Points, in no order, along strands that fork and pass close to each other.
Two points are linked if the straight distance between their rows is under 94.7. Some points are linked to none.
J759: [ -4   1 -11   5   3 -18  30 -11  36   5 -16 -22   0   8 -21  20  32  14
 -42   2 -22   6   7   6  13  30 -17]
J126: [-33 -43 -19 -16  15 -15   0   0  24  -9  -2 -21 -22   5 -11 -18   2   7
 -14   1 -10  -9 -34  27 -25  10  13]
J171: [ 12   7 -13  48   7  14 -37  13 -22 -15  17  12  -1  54   2  -1  -7   2
  43 -51   3 -24  22  28  -3 -10  -5]
J749: [ -5 -13  -4   3  -6  -9   5 -62   3   8  34  -1  21  14  11 -11 -13  14
  17  14  14 -15 -16  19   2 -10 -17]
J923: [  1  24   1  34  -7  13 -31  16 -30  16 -10  29   0  33  -6  -9 -37  -5
  16 -19   6 -23  32   6 -14  -4  12]
J557: [  6 -19   7 -23 -51 -18  17 -15  18  11 -21   5  -4 -40   5 -13 -15 -15
  15  11   6  -4  15  -7  11 -53 -11]
J474: [ 31  16  19  20   2  16  23  77  -7   6  -1  14 -44  17   2   4 -21 -35
  17  -7  -5   3  46 -21 -16 -15   9]
J322: [ 10  20  16  16  29  20 -30  40 -21 -26 -34  18 -18  21 -13  16  19   3
  13 -23  27 -15  16  -9  -1   2  16]
J202: [ 38   2 -19  33  -5  11 -23 -17 -23 -21  27   8   3  23 -10   5  36  -2
  46 -43  -4 -11  21  21  17 -20 -23]
J169: [ 11   0   0  18  -3  41   3  13  -4  42   4  21 -33  15 -45   9  -5 -18
  19  16   0  -9   0  -7 -49  13  11]
J821: [ 26  16  -2   7  -1   2  14 -21   2   1   4  -2   1  -6 -18  28  55  18
 -22   5 -11  16  11 -12  26  15 -11]
J506: [-17  -7  -4  19  30  -5  24 -12  13  -6  -9   0  -2   2 -42   0  27   8
  -9  -8  10   7  -3  31   5  43 -18]
J111: [-14 -56 -24   3  11   4 -14  28  23  -5  23  -5 -22   2 -15 -17   1  -5
  28 -18 -19   8 -29  31 -28 -24  -4]
J432: [-47 -35  -1 -20   5 -23  21 -24  13 -17 -12  -2 -16  -7  16  -3  49  23
   1  10  23  12 -26  21  17 -25 -12]
J328: [ 25 -32   4 -34  -7  21  13   0 -27  -7  35   5  -6  -4   4  11  16 -16
  36  -4   6  14  19 -16 -21  10  26]
J945: [ -4  33   3   3   9   0 -12 -13 -12  19  13 -10  56 -21  -3  -6 -35   1
 -32   0  -6  21  -8  -8  17  10 -23]
J230: [ -1  -7   1  -3 -16  20  19 -17 -26  -7  15  31  -5 -23   8   9  24   3
  28  -4   0  18   9  -4  -5  37  11]
J996: [  9   7  -8 -25  -3 -14 -18  18   8 -35  -6 -16  40 -12  31  11  -6   7
 -18 -25  -8   5   5 -15  37 -30 -16]
J368: [  2   9   2 -25 -23  -8  22 -10  -7  24  19  -4 -12 -13  27  17  18   9
  -5  36 -11  13  23 -39  -4 -17 -16]
J647: [ -6 -29  13 -43  23 -17  54  -6  28   2   5 -29 -11   1 -12   9  -1 -17
 -11  14  23 -18   0  22 -12  18  -6]
J429: [-26  30  19   8   5  11  19 -51  -8  12  -3  15   9  -5   3   4  15  19
 -10  37  27   4 -26 -11   3  30  -3]
J184: [-16 -12 -20 -14   5   6 -34  38  13 -14   2  -6   5  34   7  -6 -49   5
 -14 -20 -14  -8  -1   2 -36  -3  30]
J251: [  8   0   4  17  -4  11 -17  22  -3  30  -9   8 -11 -37 -21  -9 -10 -12
  -8  13 -33  14 -20   1   2 -15   1]
J53: [ 22 -18  -6  -8 -14  14  12  50 -14   7   0   2 -35  23  -9   6 -11 -36
  17  -5  -9   5  46 -25 -43   2  35]
J179: [-13  30  25 -14 -15 -13   6 -15   9  20 -26  -6  -5 -10  34   0 -29   5
 -17  48  20 -22 -10 -31   1 -25   2]
J65: [ 49  13  26  -1   3   9  28   0  28 -20 -20  14  12 -20  -3   5  -8 -11
   1 -12   7 -20   2  15  37  -3  -9]
J332: [-11 -19 -42   3 -33 -10 -32  -1   0 -17  16  19  51  -6  20 -27 -24 -10
  33 -30 -17  10 -15   5   8 -32 -19]
J78: [-12  -1  21 -31  -9 -30  17 -15  40   4 -30 -47   7  -1  42   6 -29   6
 -33  25   2 -17 -26 -10  14 -14   3]
J768: [ -3  25  23  -7   8 -30  14  -4 -37  -3 -22   2 -24  -4  20   1  30   4
  -3  30  30 -17  26 -29  20  19  19]
J604: [ -7 -33 -32 -13 -19 -18   4 -33  20 -21  45  -8  33   0  31 -19 -11  11
  21 -10  -4  10 -22  21   3 -28 -22]
J407: [-15   1   3  39  14 -21  21   1 -15  23   2  -1 -21   9 -33  -7  13  -5
   3  -4   6  -6  44  16   2  19 -28]
J69: [-19  -8   1 -12 -11   8  39   4   0   3 -12  13  -2 -29 -16   5   2 -21
   1  -4   0  12  30  -4 -19  45   1]
J632: [-16   6  -9  18   5  36 -19  17 -14  25   7   7  -8  43 -47  21   6  -5
  21 -14  18   9  26  -9 -53  24   2]
J750: [ 30   2 -16   9  -3  13 -19  27  12  -3  14   6   7  31  12   8 -33   3
 -18 -22 -47  -7  -2   7  -8  17  25]
J21: [-17 -23  -9 -24   6 -32 -22  19  11 -34 -36 -23  22 -12   8 -10  -9   2
 -27 -27  -6  -4  -5   5  20  -7  17]
J731: [-20 -30  -3 -20 -30 -12  13 -17  33 -14 -38   4 -12 -18  16  -3  11  10
   4  13   8  -9 -19  -2   4 -31   6]
J975: [ -5  -4   3  20  45  16 -37  62 -19 -33   3 -13 -15  32   8   4   1   3
  11 -37   7   1  -1   4 -12   3  14]
J5: [ -7  11  10 -10  -5   5 -20 -23 -30  13  -5   0  48 -16 -19 -10 -33  -7
 -12  -4  16   7  15 -15  -7  19  16]
J363: [-10   7   8  21   7  -5  34  42 -14   6  -9  14 -24 -10 -13   1  -1 -24
  14 -13   5   7  58  -6  -4  15 -11]
J760: [-30  -4  -6 -43   3   1  21 -20  50  -6  10 -23  29 -11  20  13  -2  20
 -26  13  13  28 -50   5   0   1 -19]
J869: [ 12  36   3  23  16   2  -2  -7  21   0  -6   5  46   9  -8   0 -31   0
 -32 -16 -15  -8 -13  18  20  30  -9]
J199: [  4  22  -3  23   9  10  -6  27   7 -41 -36  30  -8  -1  13  11  12  13
   3 -25 -10 -20  -2   8  22  18  13]
J348: [ 41  36  37  24  11   5   3  -4 -12  20  12  13 -24 -19  26  -4 -10   6
  -1  40  -9 -23 -23  -6  32 -18  -7]
J461: [-13  -3  -9  -7 -22 -33 -20 -27  32 -18 -35 -37  37   3  25 -15 -22   0
 -36  -5 -14  -4 -22   1  26  -2  13]
J588: [-45 -52 -15 -37  17  -2   4   4   4  -7   3 -14  -9 -10 -19   0  38   8
   1  -3  23  27 -26  25 -14  -7   1]
J532: [-23 -21   7 -34  41 -28  28  15 -11  17  29 -38 -35  12   8  -2   8  -9
 -13  42  13 -17 -21  12 -27  11  -1]
J355: [ 39 -31   0 -36  13  13 -17  13  -7 -31  17 -14   8  10   2  24  18   0
   5 -16   5   1   8 -11   1 -22  21]
J796: [ 13  11   4  26  18  36   5  42  -5  24  12  13 -28   0 -24  19  13  -8
   0   5 -23  24   2 -13 -17  -1 -13]
J555: [-27 -16 -41 -27   3 -24  -8 -17  34 -15  29 -31  42  10   1  -5  18  19
 -19  -2   4  28 -30   8  12 -16 -37]
J472: [ 11  -4  -9 -11   9  32 -15  39  13  -3   9   4   3   7 -14  30   7   4
  -5  -1  -4  20  -2 -26 -13 -30  -7]
J511: [ 53  40  14 -12 -43   8 -21 -25  -4   6 -13  15  10 -27  -3  -7 -16  -1
  -6  13   7  -1   8 -32  21 -39   6]
J133: [ 12  24  -9  -3   8 -12 -18   3 -12 -10   1 -18  11  -6   4  20  34  22
 -26   0  -6  11  17 -22  38 -31 -27]
J292: [-13 -25  -9  15  41  24 -27  50   8 -21  12   2   0  19 -20 -12 -19  -8
  28 -36  13  12 -18  24 -24 -14  -6]
J678: [-11   9  40 -16  -1  -1  36 -56 -13  24  -7  -3  11 -25  -7 -13  18  -8
 -17  46  35  17 -33   0  23   3  10]
J646: [ 29  -1  -1  12  -4  -9   6  -8  37   8 -10  -9  12   7   0  -6 -38  -7
 -22 -17 -45 -21 -21  27   7  32  12]
J393: [ -5  -5  44  -6   7  -5  31 -20   6  16 -29   6 -13 -39   0 -25  -7 -18
   0  33  24  -5 -39  16  28 -12   4]
J367: [ 12 -26   0 -10  23 -10  -6  24 -33  21  30 -34 -21  25  -4  -2 -12 -24
   3   5 -14  -2  29  -9 -32   9  20]
J836: [-34  -2 -22  15  17   9 -44   8 -21   3  25 -14   0  39 -22  -1  13  15
  11 -30   7  21  10   9 -39  39   9]
J72: [  4 -24 -12 -13 -28   0 -15  -5  -2  22  -9   3  22 -48 -23 -19  -4 -18
   4   1  -9  26 -14  -2   9 -42  -7]
J109: [ -3  16 -18  32 -30  -7  -8 -28   0 -22 -34  25  -6  10  -2  -1  33  16
   6 -19  -6 -15  19   0  15  23   8]
J948: [ -8  34  19  -5 -23 -10  50  -2  14  20 -15  12 -30 -15  34  10  -4  -5
  -2  51   3 -16   9 -28  -5  13 -10]
J79: [-15   1  12 -19  23 -24   2  -6 -27   5  17 -23 -12   0  30  -2   7  11
 -14  31   2 -11  -5  -9  -5  26  18]
J487: [-25   8 -12  16 -16   0  -9 -13 -16  21  -8   8  12  15 -10 -18 -47  -8
 -12 -10 -10 -13  17   5 -31  32  16]
J6: [ 13  23   0 -15 -33   4 -34 -13 -40   4  -9  10  11 -23  11  -9  -6   0
  -4   0 -11  11  28 -42   0  -5  31]
J92: [  5   8   1  15  -7  23 -15 -42 -21  10   7  18   0  -3 -10   1  22  13
   1  12  -8   3 -32   1  -8  46  32]
J659: [-24  -9 -20  -1  10   4 -41   6 -12 -14  28  -5   0  27  20 -14 -24  24
  20 -17  -5   2 -18  15 -35  17  16]
J966: [ 32  41  18  34   4  10  14   8  -9   3  21  26 -13 -16  19   8   9   8
  15  11 -10  -3  12  -1  33 -24 -43]
J719: [ 23  29  14  10 -22  -5   1 -25  -8  -2 -31  23 -28   4  -2   6  22  10
  -1  19  11 -27  19 -20   7  11  21]
J598: [ 31  19 -16  34 -17   7   2   0   4 -18   7  30   9 -13  -6   2  20  -4
  30 -24 -11   1  20  12  36 -35 -38]
J282: [-11  -3  21  17  10 -13  21 -36  18  14   9  -4   4 -16  11 -20 -19   2
  -1  27  11 -11 -40  26  20 -26 -25]

Follow the links from the first point to the second, and from the first to the third. Name the last point that the two ways share.
J78, J750, J199 | J796
J367, J368, J292 | J363
J126, J996, J646 | J796
J251, J179, J604 | J230
J996, J731, J367 | J363
J948, J429, J632 | J230

A fork is a point with three links. Follow the links from the first point to the second and name the forks in between, in order.
J368, J472 | J363 J230
J21, J557 | J363 J230 J796
J282, J598 | J230 J796 J5
J869, J368 | J796 J230 J363
J472, J109 | J796
J719, J760 | J796 J230 J604
J169, J487 | J5

A fork is a point with three links, a tip a point with one. Leave the first point through the second and follow the links. Name the first fork or tip that comes.
J251, J72 | J647
J719, J109 | J796
J78, J461 | J363
J796, J169 | J5
J407, J506 | J368
